Each row is a point on a landscape with many valleys, with its height.
A ball rolls from a point to the lowest of its 2 nearest points, and stops where none of them is lower. Distance is the straight distance between rows; heights are no part of it.
Q783: [-21  -8   6  12  -1  -5   8  -8  19   6 -18  -8  13  -2 -22  14   0  -7
  18  10 -17   9 -10]  (h 1.82)
Q614: [-12 -20  14  11  13 -12   6   9  -8 -21  -8 -17 -19  -9  19  17 -12 -17
  12  17   9  20  -1]  (h 3.50)
Q5: [-20  16   8   7  -1 -28  -7   5 -25  15  -5  -5  11 -26 -15  17   5  -9
   4  15  -1  16  21]  (h 4.43)
Q522: [-12  20   9 -12   2  14   3  16  -9   4  20   1 -24  20  -6 -24 -27   7
  18  -8   2  27   1]  (h 3.62)
Q894: [ -1  14   4  -6   4 -16 -12   0 -25  13  29  -6   2   4 -10  -2  -6  -8
  -2 -18  21  10  12]  (h 3.76)
Q861: [-11  -7 -10  -4  -3  -9 -11  -4   7  10 -33  -3   6 -24 -16  20   8  -9
  14  -4 -11   8 -11]  (h 4.89)
Q79: [ -8 -16  -7  10  -6 -11  14 -26  18  10 -24   4   6   4 -13  23 -17   1
   3  13  -3   9  -7]  (h 1.91)
Q717: [ 13  12  -6   9 -13   2  -2  -5  -8  18   9  21  12  -3   3  -7  15   7
  -3   5 -14 -19   0]  (h 3.78)
Q840: [  2 -14   6 -12  -4   5  15  11  12  -7   1 -10 -15  12  19  -7   0  -1
  13   2 -17  -2  -7]  (h 3.09)
Q350: [-15   2   8  13   9  14   3  19 -15 -23   3  -6 -29 -14  11   1  -4  -1
  -8   8  37 -10  18]  (h 4.39)
Q417: [-19   8  19  13   1 -11  -5  18 -20   9  -3  -4  12 -24  -6  11  22  -3
 -10  26  -2 -18   4]  (h 3.34)
Q217: [ -9  10   2  -8  -9  -1   1   3   3   5  -5  -8  -6  22 -22  -1  -2 -10
   6 -18  -8   2  -9]  (h 2.81)
Q138: [-18   8   2  14  -5  -9   6  -1  13  -6 -16   1 -11  -5   2  -5  10  15
  -4  13 -14   6   6]  (h 4.05)
Q6: [ -6 -17  17  25   6  -4  14 -12  14  -6 -20 -15 -12  -2  33  15  -1  12
   1  31   7   6 -18]  (h 3.77)
Q913: [-19   8  17  16   4  -7  16   1 -11   4   1  -5 -19  16   1   3 -23  -2
  -4  24   5  14  17]  (h 2.99)
Q118: [  8   6   1 -13  -7  13   3   6   4   6  19  -9   3   2   5 -21  15  26
 -31  -9  16 -24   7]  (h 2.46)
Q782: [ 14   5  -1 -19   1  -3 -16   9  -1  15 -10  -1  30 -11  -7   2  25  -2
 -23  -8 -15 -17  -3]  (h 0.76)
Q594: [  2 -22   3   9   3  -8  14 -23  16   5 -27  -4 -15  10  11  20 -23   2
   7  20   1  11 -11]  (h 1.77)
Q969: [ -2   0  -1  -6  10  10  -8 -10   2  -6  -5   2 -21  -2 -14 -11   2   6
  -2 -28  17   2  11]  (h 5.49)
Q40: [ -2  -7  14  17  -3 -10  10 -12   4   4 -19 -24  12  -4  22  21   9   0
 -11  22  -4 -16 -28]  (h 3.65)
Q713: [ -9 -11  16  21  13   2  11  -1  14   5 -11  -4 -19  -2  19   8 -12  10
   6  27   3   6   2]  (h 3.82)
Q53: [  2  -3 -10 -16  -3 -11  -7  -4  -3  24   2  12  28  -9 -11  11   3 -13
  14  -5 -21  13 -10]  (h 3.85)
Q233: [  0   3   0  15   7   3  -4 -18  -7   8 -28  10  16 -37   6  19  15   1
  -7  17   7 -21 -10]  (h 2.86)
Q38: [-23  -2  14  14   7 -17   3  12 -12 -21  -6 -20 -15  -5   6  19  -4 -20
   7  13   3  19  10]  (h 3.44)
Q665: [  9  -5  16  -2  18   9  -2   1 -17 -18  -9   5 -44  13   2   0 -22  -6
  -7  10  20   4  11]  (h 3.07)
Q968: [  4  15  -2  -7 -14   0   7   8 -22  22  16   5  -1 -11   6  -8   8  12
  -9   1  15 -25   3]  (h 2.74)
Q705: [ -3   3   1  16   2  -6   3 -20 -22  -5 -18   2   7 -33  16  22  20   3
 -13  19  15 -14  -9]  (h 2.94)
Q806: [ 13  -3   4  -2  -6  37   2   8  27  -3   8 -11   1  14   6 -29   2  15
 -11 -11  -3 -10   8]  (h 2.39)
Q460: [ 11   0   2 -10  -9  12  -1   3 -10  20   5   8  22 -16   3  -7  35  16
 -15  16 -11 -33   3]  (h 2.08)
Q298: [  5   7  -1 -17 -15  10   5  12  -4  18  23   0   1  -2  12 -15  11  25
 -12   3  24 -28   5]  (h 2.61)
Q513: [-21  28   0 -30  -3  18   1  35   7  -8  33  -5  -7  19  -4 -29 -10  25
   3  -5  -8  19   1]  (h 3.70)
Q48: [-18  25   1   3 -12 -12  -3  29 -26   2  16  -4  -7 -10  -2   2  -4  -8
  -8   3  11   5  21]  (h 4.82)
Q670: [ 18 -18 -11  -5  -3   0  -3 -27 -10  17 -36   4  30 -20  -6  19  19  -2
 -13  15  -7 -26 -24]  (h 2.42)
Q46: [-16   6  14  19   8 -15   1  -1 -13  14 -15 -11  18 -20  -3  21  20  -9
 -13  19   2 -13 -13]  (h 3.45)
Q199: [  2 -16  13  -3   0  13  24   0  11 -11  -9 -22  -6  -9  23   5  17  11
 -20  13   3 -21  -5]  (h 2.93)
Q957: [  7 -18  -4 -12   1   5 -15  -8  -7   5  15   3  13  -7 -23  -6  22  -5
  16 -21  -4  -3  -4]  (h 1.92)
Q526: [  9   2  -5  -2  -1   5  -7  -8 -23  -6   4  10 -24  11   1 -13 -14  -2
   6  -9  20   8  14]  (h 3.27)
Q557: [ -6  15  -1   2  18   6 -11  14  -7 -16  19   4  -4   8  -1  -9 -30 -20
  22 -14   3  37   7]  (h 3.19)
Q2: [-18  14   3  21   0  -6  11  20   4  11   0   3 -16 -19  19   0 -12   7
   4  21  11   4   6]  (h 3.90)
Q818: [ -2  26 -10 -21  -2  -1 -30  26 -13   8  10   2  16  -9  -6 -24  23   9
   0 -16 -14  -2  -7]  (h 2.31)
Q371: [  1 -19  16  -3   4  -3  18   6   4 -14  -1 -17 -19   2  24   2   6  10
   1  18  -4  -7  -5]  (h 3.02)
Q959: [ 12  -3  -4 -11 -13   8   0  -4  16  12   2   2  20  -9  -5 -15  17   9
  10 -10 -28   7   3]  (h 1.79)
Q125: [  8  22  -8 -20 -12   4 -21  20  -1  21  -5   3  26  -7  -3 -21  27  12
 -16  -4 -24 -16  -3]  (h 1.81)
Q850: [ -8   2   0  -3 -12  11   4  10 -13  -6  11   0 -20  -3   4 -23   7   9
  17 -10   7  -6   1]  (h 3.46)
Q842: [ 15 -14  -1  -4  -2   2  -5 -17 -13   5   3   8  20 -13  -9   5  22  -2
   5  -9   0 -22  -9]  (h 1.66)
Q820: [  9  -6  -6   4  -2   3   3 -22  10  10 -37   1  12 -23   3  14  21   2
 -16   8  -2 -17 -14]  (h 2.65)
Q821: [ -2  -7  -9 -16   2  -4 -15  -8  -6  -7  15   0  10   1 -25  -9   6 -10
  21 -29   0  17  -7]  (h 2.17)
Q127: [  5 -13   6  11  16   8   2  -2 -12 -25  -2  10 -28  16  -5  -5 -18  -8
   6   5   3  13   9]  (h 3.01)
Q851: [  1 -16   1   4   3   0   9  -9  15   1 -22  -9  -1 -25   9  11   6   2
   5   1   0  -2  -6]  (h 4.69)
Q516: [  9 -25 -12   7  -4  -3  -5 -19   4  11 -43   4  34 -28  -8  25   9  -2
   1  26 -11  -7 -23]  (h 2.29)
Q730: [ -5 -17   7   5   8   0  10 -14  18  -1 -12   2 -15  18  -5  10 -28  -6
  14  13  -3  18  -4]  (h 1.68)
Q411: [  0 -13  12  -8   1  11  16  12  -9  -9  17  -1 -27   2   8 -13   1  12
   6   5  11  -7   9]  (h 3.51)
Q238: [ 20  -1  -1 -20  -8   7  -3  -7  -2  10  -6  -8  18   3   0   4  22   2
 -27 -13  -5 -27  -4]  (h 1.72)
Q676: [-10 -17   4  25  10 -11   2 -16  -1 -19   2   8   5   5  -9  23 -15 -16
   6  14   9   9  -2]  (h 3.80)
Q447: [ 10 -19 -10   2  -5 -11   9 -31 -15 -18 -12  11  -8  -1  -8  22  -6 -11
  -1   0  20  -2  -4]  (h 1.11)
Q410: [ 15 -10 -10  -6   7   5  -6  -8  -1 -10   0  17 -11  16  -2   2 -26 -19
  15 -14  10  12  -1]  (h 1.23)
Q230: [ 14  -2   4  -5   6   8 -15   2 -19  21  10   8  33 -23  -8  -3  29  -1
  -1  -5   6 -24  -9]  (h 1.84)
Q943: [ 15  -1 -26   6  -3   6 -11  -9  16  -8  -6  17   9  16 -10  -2 -14 -11
  16 -20  -8  11 -13]  (h 1.31)
Q325: [  5  19 -10  -9  -9   0   5  32  11  -7  13  -2  -4  14  15 -10   4  11
 -23   4  -2 -22   1]  (h 2.77)
Q843: [ -1   3   7   1   6  11  14   0  32   2   8   1   4  11   0  -2  -1  13
  -9  -3 -17   4  11]  (h 5.99)
Q591: [-17  22   9 -20   5  24  -3  31  -3  -3  36  -8 -18  26  -6 -32 -25  13
   9  -5   6  24   3]  (h 3.64)
Q543: [-11  18   1  -4 -13 -26  -4  11 -38   7  -1  -9  -3 -14 -13   8  -1 -14
   1   2   3  15  25]  (h 4.63)
Q114: [-15  15  15  19   6   6   9  15  -8   0   3  -4 -29  13  -4  -8 -28  -8
   2  11  10  20  16]  (h 2.91)
Q890: [ 12  19 -13  -3  -4  -2 -31   3  -7   2  28   0   8  16  -1 -37   3  18
   7 -29   3   4  -6]  (h 2.15)
Q101: [-12  12  -1  11   0   1   3  13   9  -6  -8   4 -16   0  13  -7  -6   1
   7   6  -5   9   8]  (h 4.07)
Q867: [ -3  16  -4  -2   6  -7 -15  15 -10   4   4  -3   8 -17  -1   5  -3 -17
   3 -18   3   4   3]  (h 3.31)
Q332: [ -4  -5   7   5  18   9   0  12  -7 -18 -12  -7 -30 -15  17   4 -11 -12
  -1  -8  26   1   6]  (h 4.44)
Q759: [-10  10   3   1   4   3   0   9  -8   0   4   1 -13  -9   4  -7  -1   5
 -12 -11  27 -13   6]  (h 4.28)
Q845: [ 12 -24 -14  -5  -7  -9   3 -23   1 -22 -17  11 -15  15  -2  11  -4  -9
   4  -1   0   1 -10]  (h 0.81)
Q92: [-17  23  -3  -8 -11  -1  -3  34  -4  12  25   0   5 -15   3 -16  -2   2
  16  -6  -6   6   3]  (h 2.83)
Q781: [-14  26  -7  16  -8 -12  -7   6 -10  -4  -6  16   6  -6  -6  -2   2  -9
   5   9 -19  14   4]  (h 4.57)
Q524: [ 11   3 -10   7 -10  10  -3  -4  19   5 -10   8   5   9   3 -15  -8  -2
  12 -10 -17  -2 -10]  (h 1.60)
Q514: [ -6 -10  13  11  18   3  10  -1   2 -14 -19  -6 -29 -21  10  12 -15   0
  -2   9  29   5   6]  (h 4.50)
Q377: [ 24  -8   3  -8   3  25  -3   7  18   3  25  -9   7  29  10 -26 -13   3
  10 -20 -10   2  -7]  (h 2.30)
Q507: [-20  -7  -9  25  -8 -19 -10 -21  -3 -11 -26  13  11 -13 -14  14  14  -4
   8  21 -12   6  -7]  (h 4.81)
Q453: [ 18 -15 -23  -4   1   4  -2  -7  15  -9  -9   9  -1  18   2   5 -23 -15
  11 -15   0   5 -13]  (h 1.10)
Q575: [  3  -5   5  14  15  -4   9  -3  -3 -28   9  14  -9  -1  21   8   1   2
 -16  11   0  -8  10]  (h 2.82)
Q809: [ 11   6 -12  -2 -14  -3  -8  -9  12  23 -19   3  31  11 -15   2   9  -7
  -8  -2 -31 -10 -16]  (h 2.40)
Q755: [ -9   0   2 -13   8  -1   0 -12   2   1  -9   2 -21   2 -20   5 -15  -3
   6 -18  12  18  17]  (h 5.36)
Q376: [ -5 -23 -19  20 -11 -12   0 -23  -7  -7 -10  11  24  -2 -24  25 -11 -21
   6  18   8  -1 -21]  (h 2.35)
Q393: [  9   1  -2 -13   3 -11   1  -8  -3  10  21  12   2  11  -2  -1 -18  -5
  15 -12  -3  15   4]  (h 3.68)
Q489: [-15  27  -5 -18  -5  -8 -12  29 -17   0  37  -3   0   9  -4 -25   4  12
  -6 -15   9   4   8]  (h 3.95)
Q509: [ 13   6 -16 -22   5  15 -17  -5  23 -16   1   2   0  27  -7 -20  -8   8
   6 -31 -15  18  -1]  (h 3.86)
Q90: [  5 -13   4  -2  26  10  -2  -6  19 -10 -14  12 -21  24  -9   5 -38  -8
   8  13  -9  31   3]  (h 1.56)
Q196: [ -4   4   6   1 -10   4  15   7  12  -8  -9  -4  -3  -6  11  -2  27  13
  -8  13 -16 -16   3]  (h 3.73)
Q493: [ 15   5  -4   1  -7  18   6  -8  25  16 -14  -5  11   0   3  -3   3   4
 -22 -10  -6 -20   1]  (h 5.81)
Q258: [-18  -7  -9 -11   0 -10  -1  -3   8  -1 -10   2   5 -16 -21  15   6 -12
  24 -13 -15  17  -4]  (h 5.06)
Q280: [-12   6   2   4  -3 -11  14  16  11 -14  -1  -3 -16   0  27   0   6  17
 -20  31  -6  -5  12]  (h 3.20)
Q121: [  6   6 -14 -17  -2 -18 -13 -10 -10  14  15  16  19  -1 -13   5 -14  -9
  16 -13 -10  20  -8]  (h 3.79)
Q316: [-11 -12 -14  11 -19 -17  -5 -21 -21   7 -17  11  13  -4 -33  24  -6 -15
   7  15   1   4 -13]  (h 2.27)
Q956: [ 19  -5  -5  10  13   1  -1 -12   6  -2  -2  16  16 -22  11  14   9  -1
 -12   2   3 -16  -7]  (h 1.58)
Q814: [ 12  13  -5   4 -12 -13  -2 -10 -13  28  -5  19   8  -4   0   1  -2  -3
   3   6  -4  -7  -2]  (h 3.58)
Q923: [-13  31  -2   0  -5  -5  -7  30 -15   4  15   2   8 -12  -2  -7  -8 -17
  14 -14  -4  12   2]  (h 3.03)
Q795: [-11  15   0 -10  -2   5   1  18 -24  -6  16   1 -22   0   3 -15  -7  10
 -18  -3  37  -8  20]  (h 4.19)
Q294: [ -1  -3  -3 -21  -5   8  -2  -8   8  -4   6  -6  11  20 -31  -4   8  -2
   9 -27 -12  12  -5]  (h 2.47)
Q933: [  6   1  -9   5 -11 -20   4 -13 -12   5 -15  12  -7  -6  11  13 -11 -11
   7   5  -4   3  -5]  (h 3.39)
Q584: [  2  21  -3  -2  -3 -12  -9   5  -6  -6  13  13  -7  18   0 -12  -4   0
  -6 -16  -3  15   6]  (h 4.12)
Q197: [-19  11   8  13  -5  -6   3  14 -29   7   0  -9   3 -30   5  15  16  -2
 -12  19  20 -15   6]  (h 3.26)
Q473: [-10 -26  -4  17   3 -27   0 -22  -2 -16 -10 -12   4  -3   8  36 -24 -17
  14  27  16  24 -11]  (h 3.63)
Q797: [ 10   0   5   9   8  18   5   7   8 -11  10   8  -3   2  11 -14   7   7
 -13  -4   7 -17   4]  (h 2.59)
Q364: [  6  13  -4 -10  -7   0  -1   9   5   1  12   1  10   8   0  -4  14  -1
  -7  -7 -20  -6  -4]  (h 3.41)
Q400: [  4  -1   7  -6  -9  15   1  -3   0  16  -2   2   6 -19  -3 -10  31  18
 -10   2  -7 -20   8]  (h 2.34)
Q542: [ 15  -8   3 -17  18  15  -2  -9  21  -9  -3   9 -17  29  -6  -5 -27   3
  -2  -3  -9  20   3]  (h 1.45)
Q336: [ 15  -5   1   5  -3  23   0  10   9 -11  23  -1  -1  15   7 -21   3  13
  -2  -9  -1 -17   3]  (h 2.49)
Q756: [ 25   1 -14  -3   2   6 -11 -21  14  11   4  14  11   9   0 -13  -1  16
  -7 -17   3  -2   9]  (h 1.52)
Q669: [ 12  -6   6 -14  20   8 -12   0   5  -6   5   5 -18  25  -1  -6 -20  -6
   8 -13   2  22   3]  (h 1.35)
Q922: [-14 -17   5  13  14 -25   8  -8   1 -16 -17 -24  -4  -5  15  28 -20 -19
  17  21   9  27  -2]  (h 3.60)
Q831: [-17 -13  13  10   0  -3  14  -7   1   3 -15 -18  -8   1 -14  16  -5 -12
  13   4   4   5  -6]  (h 1.51)
Q370: [  2 -18   2   9  19   5   3 -19   6 -19 -24   8 -22 -13  12  18 -15   0
  -2  10  19   5   1]  (h 4.55)
Q186: [  1  -4   2  10  13   9   6  11  10 -31  -3  12 -15  -5  27  -2   9   7
 -11   5   0 -13   6]  (h 2.71)
Q442: [ -8 -11 -11  18  -8  -9   5 -21  15  17 -29   0  17  -6 -17  21   1   3
   8  20  -9   3 -13]  (h 2.06)
Q899: [ 17 -21   8  -6  -5  13  25 -10  17  -3 -12 -29   0   3  16   0  13  11
 -18   9 -15 -13   3]  (h 2.80)
Q292: [ -5 -36  -2  13  10 -18   5 -16   7 -24 -18  -8   0  11   2  39 -21 -12
  -4  17  15  13 -20]  (h 3.67)
Q506: [  2   2   6  -2 -12  13  11   0  18  14 -13 -14  -2   6 -10 -10   4   9
  -8 -11  -4  -7   0]  (h 5.70)
Q510: [-16   6   9   7   8  -9   0  20 -16 -24   6  -4 -16  -1   9   8 -13 -23
  10   1  -1  21  14]  (h 3.35)
Q102: [ -6  12  -4  -3  -9   3  10  28   7  -7   9   8 -20   5  19 -11  -3  21
 -21  21   2 -16  12]  (h 2.98)
Q116: [ 21  -2  -2 -15   2  19  -8  -9   8   4  24  -9   4  33  -6 -29 -15   8
  16 -23  -3  13 -12]  (h 2.28)
Q777: [ 15   2  -8 -10   8  16 -10   2  22  -8  -8  -2 -14  18   5 -21  -6   6
  -5 -19  -9   3   8]  (h 3.93)
Q954: [ -5  -3   2  -8   1  16   3  -6  13   9  -5  -5 -11   4 -14  -7  13  11
  -1 -23  12  -6   4]  (h 5.60)
Q565: [ 21  11   0 -15  -6   8  -4   1  -5  14   8  -4  15   6   0 -14  24  16
 -33 -10   4 -32   1]  (h 2.18)
Q192: [  6 -24  10 -17   4  15   8  -4   7  -2  20  -5 -12  11  -1 -12  -3   6
  25 -17   4  12   1]  (h 3.61)
Q161: [-10   7   5   7   5  18   5  14  -5  -9   6  -1 -11 -20  13  -2   6   7
 -18   1  37 -23   5]  (h 4.35)
Q556: [ -7  -1  -3   4 -14 -11   5 -21 -14  20  -9   5   4   4 -31   9  -4 -10
  10   0  -3   0  -6]  (h 2.07)
Q265: [ -3  14   5 -27  10  16  -4  21  16   0  32  -8  -2  22  -5 -23  -6  15
   0 -19  -7  13   6]  (h 3.74)
Q994: [ -2   8   6 -13  -1 -14   2   3 -18  17  14   2   5 -12   1   6   9   4
 -12   5   7 -17   7]  (h 2.90)
Q497: [  5 -25   1  14 -10   5   6 -25   2   9 -15   2  26 -20  -7  13  22   2
  11  13 -15 -18 -14]  (h 2.32)
Q414: [ 16   1  -9   7 -10   9   6  -6  26  14 -11 -11  23   9   1  -4   1 -10
   3  -3 -32  -2  -7]  (h 1.93)
Q288: [ -8  -2  -3  -7   3 -14 -14  -4 -24  14  -1  12  18 -27 -28  10  16 -14
  12  -2  -3  11   8]  (h 4.08)
Q531: [-21 -15 -10  24 -10 -26 -11 -27 -10  -8 -35   0  17 -15 -11  24  20   3
   5  39  -3   6 -19]  (h 4.85)
Q739: [  4 -16   1   8  14   0  10 -18  18 -17 -22  -3  -7 -12  19  19   2  -1
  -8   7   5  -5 -11]  (h 4.61)
Q664: [  8   1   4 -19   7  -2  -5  22   1  -6  35 -10   6   6  11 -11   1   0
   2 -19   6  -5  -5]  (h 3.66)
Q770: [ -6 -13  24  16   3   2  19  -6  19  -2 -12 -28   3  -4  33  16   6  11
 -10  28   1 -13 -24]  (h 3.71)
Q231: [-10  16   4  -7   5   5   7  24  26   8  13   1   8   0  -5  -7   1  12
 -12  -4  -6   0  14]  (h 6.09)
Q228: [-11  -6  19  19   2 -19  13   1  -1 -13   4  -9   6   9   2  17  13  -9
  -8  12 -14  -6  -6]  (h 3.91)
Q339: [  0   8   5   8  -2  -9  -3  -4 -27   8  -1   3   2 -30   0  10  10 -11
 -10   2  17 -15   7]  (h 3.11)
Q440: [-18   3  -3   1  -2 -17 -14  -1 -21  11 -22   5   6 -25 -23  18  10 -18
   5   4  -4  14   9]  (h 4.24)
Q353: [ 23 -11  -7  -7  18  15  -4 -14  24   3  12   4  13   0   9  -3  -8   5
  -6 -18   7  -7   5]  (h 1.04)
Q359: [ -9  -2   6  11   0 -10  12 -14  -2  18 -10  -8   4   5 -19  17  -5 -11
   3   0   7  -5  -3]  (h 1.80)
Q927: [  8  16  -7  -7  -7  21  -2  27  18 -10   8  -4  -9  23  16 -21  -7  16
 -21  -3   4 -19   5]  (h 2.57)
Q172: [  1   4   5   1  -1  -4   0  -6 -19  -6 -14  -1 -36   4   7   3 -19  -7
  -6   3  26   4  13]  (h 3.15)
Q218: [  5  15   2 -18   8  24 -13  17  16 -11  12  -7  -7  22  -6 -30 -10   8
  12 -24 -14  20  -3]  (h 3.81)
Q140: [ -9   5  10  17   9   9  15  15   9   9   0  -1 -21  -6  19   2 -24  10
  -1  16  12  -7   8]  (h 3.84)
Q273: [  9 -17   6  -9 -14  10  17  -4  21  -8 -12 -24 -10   4  14 -13  12  11
   1   4 -18  -3   4]  (h 2.96)
Q533: [ -1  10   9  -9  -3  18   9  29  13  -2   3  -6 -25  28   3 -21 -14  10
 -15   5   2  -4   0]  (h 2.69)
Q58: [ 21  10 -13  -5   7   3 -22  -9   8  15  19  -3  17  11   0 -24   1  22
   3 -31   6  -4  -4]  (h 1.94)
Q572: [ 16  -3  -2  15   4  14   0  -3  13   5  -1  10  21 -18   8   3  21   4
 -14   5 -10 -20  -2]  (h 1.86)
Q608: [ -3  23  -4 -12   3 -16 -20   7 -21  10  34  -8   9   8 -11 -20   2  12
  -2 -27  12  14   9]  (h 3.88)
Q628: [ 26 -17  -2   0  16  18   4 -12  19  -6   5   4  10 -12  22  12  -2  -1
  -1 -10   8 -13  -5]  (h 1.30)
Q357: [ 20  13  -7  -4  -9  -5 -18  -9 -21  15  14  13   7   4   0 -16   9   6
  -1 -16  12  -9  -8]  (h 3.89)
Q309: [ -7  31  -7  -3  -4  -9 -13  11  -3   7   3  18   4  -6  -1  -8   6   2
  -3 -11 -14   9  10]  (h 4.34)
Q434: [ 13 -20 -14  -2 -13  -8   3 -18   3 -15 -10  12   1   5  -4  10  10 -13
  14   2 -17   1 -15]  (h 1.08)
Q720: [  2 -22  -9  -6  -2   3   4 -15  20   5 -23  -3  12 -19  -5  15   8  -5
  16  -5  -1   1 -13]  (h 4.77)
Q680: [  0   6   5   0   3 -12   4   4 -12   9  19   6   3   5   0   3 -21 -16
   5  -8   7   8   9]  (h 3.59)
Q920: [ -4   9  -5  18  -7 -26  -2  -6 -21  -6 -17   0  -9 -13  15  13  -3 -14
   6  17  -5  10   1]  (h 3.28)
Q849: [ 25  -8   7 -12   7  33  -3  18  24  -7  23 -16  -1  30  13 -34 -14  16
  -2  -9  -4  -2  -1]  (h 2.33)
Q546: [ 15 -17  -5  -6 -13   2   5 -15   6   1   2   9  22  -2   0  -3  14  -4
  15  -2 -24  -2  -3]  (h 1.39)
Q686: [  2  -1   8  -3   0   8  -6  13 -21  19   9  12  31 -32   4   2  30  12
 -16  17   1 -32  -1]  (h 1.96)
Q223: [-17  -3   4  24   8 -19   2  -6   9 -14  -3   3  11   6  -6  19   1 -14
  -7  14  -8   2  -2]  (h 3.87)
Q885: [-11  14   2  -9  -3   1  -2   2  -7  -9   8   0   0  25 -20  -3 -19 -23
  14 -20  -4  24  -8]  (h 3.00)
Q108: [-12   9  17  -3   8   8  10  20   6  -2  -2  -5 -35  21  -6 -12 -19   3
  -6  14   0   8   8]  (h 2.79)
Q443: [ 10  -3   1 -16  -5  -1   0   9   1   0  24  -2   8  -4   8  -4  22  -2
  -2  -8  -6 -12  -3]  (h 3.57)
Q50: [ -5  -8   7  15   8  -3   5  -7  -9 -21   9  15 -15   1   5   1  -1  -2
  -4   6   6   8  16]  (h 2.92)
Q826: [ -6  -2  -1   4  -7   1   0  -4 -17  -3   0   0 -16   0  -7 -14  -3  -6
  19 -13   6   4   2]  (h 3.36)
Q85: [-15  18   2 -16 -10  -5  -1  29 -13 -11  26  -5 -10  14  -7 -16   7  14
 -19  -7   7  -6  10]  (h 4.04)
Q281: [ -2 -23  -8  14  -6  -5   0 -31   2  11 -26   3  23 -24  -6  21   8   1
  10  21  -1  -5 -22]  (h 2.19)
Q163: [-11   9   5 -15  -7  13   0  10  -2   5  11  -3 -24  12 -10 -29  -7  16
  13  -9   8  11   9]  (h 3.54)
Q456: [ -1  -8 -10 -10   0 -16 -12 -12 -10  21  -6  16  25 -29 -17  13   2 -10
  21   4 -10  12   5]  (h 3.92)
Q496: [ 26  -6  -4 -13   1  21  -5  -4  33  -1 -10 -16   0  21   2 -15  -9   0
 -12 -22 -10   1   3]  (h 4.06)
Q366: [-17  -3   3  -9   5  -1   2  -3   6   5  -2  -3  -2 -10 -16  11  -4  -8
  20 -18   5  23  10]  (h 5.23)
Q718: [  0 -20  -3  11   9 -13  12 -20  -2  -4   4  12   1   7 -11  26 -25 -16
  17   9   7  20   3]  (h 3.75)
Q487: [ -7 -28 -18   4  10 -12   0 -15   8 -34 -22   7  -5   4  -2  29 -20 -12
  -2  12   8  12 -11]  (h 3.72)
Q170: [  2   1  -6   7  -1  -8  -7  -5   5   2 -20   2  23   5 -11  16   8 -14
  -7  -2 -15 -17 -10]  (h 2.85)
Q134: [ -8   1   5  -9  -9  -2  18  14  12 -10   1 -10 -10  -7  19  -1  21  22
 -26  25 -14 -18  12]  (h 3.40)
Q558: [  6   4  -2  -7 -12  12  -7   1   5  15  12   2  11 -11   0 -23  23  21
  11 -14  -9  -6   5]  (h 2.22)
Q347: [-13   7   6  -4   7   1  -4  22  -1 -16  19   3 -21   6   8 -11 -17 -11
  11  -8   3  19  14]  (h 3.25)
Q646: [ 12 -21  10  -9   3  14   7   7  -9  -5  20  -9 -19   5  12 -10   2  -2
  16  -6  17  -7  -6]  (h 3.55)
Q221: [  7 -19   5   9  -6   6  12 -29   8  -5 -13  -1  10   0  -7   9  19   4
  -2   8  -9 -14  -4]  (h 2.48)
Q637: [ 12 -13 -12  -6   3  -6  -7 -24 -15  -2  -4  10   2  -5  -3   9  10 -11
   2  -8  10 -14  -3]  (h 1.42)
Q156: [ -9  12  -8  -4   9  -6 -12   2 -14 -11  16  -2  10   5 -16   1 -24 -27
  20 -26   1  33   6]  (h 3.10)
Q585: [  2   8   2   6  -6  -8   2   8   4   5   1   0  14   5  -3  12   7  -5
 -10  -1 -17 -17  -1]  (h 3.18)
Q425: [-14  13  -6 -17  -3   5  -1  28  -8 -12  16  -6 -28  16   2 -25   0  15
 -17   3  17  -6  16]  (h 4.13)
Q415: [ 15  11 -11 -15  -3   6 -18   7   0   3  31  -8   1  27   4 -40 -10  24
  16 -24  -5  15 -15]  (h 2.24)
Q964: [-13  25 -17 -17 -12  -1 -19  40  -8  16  28   1  21 -12   0 -27  15  13
   4  -5  -3  -3   0]  (h 2.58)
Q765: [ -2  -8   8  12   9  -9   7  -4 -13   3  10   0 -11  14  -6   9 -29 -19
  15   2   9  19  12]  (h 3.69)
Q103: [ 26  12  -4   4 -10   3  -4  -7  -7  19  10  11  13  18   5 -12   6   8
  -7 -13   0 -19  -9]  (h 3.83)
Q675: [  9  22 -11  -5  -9  -9 -17  -7 -17   5   6  12   2  17 -10 -12   2  -1
  -5 -15   6   0   1]  (h 3.98)
Q271: [ 14 -25   3   2  -5  11  19 -21  11  -6 -14 -18  15  -2  11   9  23   5
  -7   8 -16 -13  -7]  (h 2.64)
Q823: [-13   8  -8  17 -11 -14  -7  -3  -4  -1 -17  17  13  -2 -15   9  17  -7
  11   9 -23  10  -6]  (h 4.71)
Q972: [ -6   6   6  20   8 -19   8  -4 -18 -14  -9   1 -21  12  15  12 -21 -10
  -8  24   6  11  12]  (h 3.08)
Q315: [ -9   0   9  29   1 -18   1  -8   4   7 -17  -7  17 -12   9  23   7  -2
 -11  30  -2 -13 -20]  (h 3.56)
Q334: [-12  21   4  -2  -1   3   1  22   5  22  16  -1  10  -4  -8  -6   3   7
 -15  -7   6 -16   5]  (h 6.19)
Q26: [  3  10  -3  -6   6  -6 -13  26  -8   3  28  -4  11  -7  10  -3  -2 -10
  -3 -18  14  -4   6]  (h 3.53)
Q246: [-10  18   4  21  -3 -26   4  -1 -25  -9  -5   3 -14  -6  17  17  -8 -11
  -6  23   2  10  19]  (h 3.17)
Q237: [ 12  -3   0  -1   5  11  11 -17  33  10  -9   2   9   6   1   7  -1  10
 -18   2 -14  -5  12]  (h 5.92)

Where does a ball stop that starts at each point below?
Q781 | Q927
Q237 | Q680
Q350 | Q680
Q496 | Q353
Q713 | Q782
Q510 | Q845
Q543 | Q680
Q400 | Q845
Q664 | Q782
Q933 | Q927
Q339 | Q782
Q442 | Q453
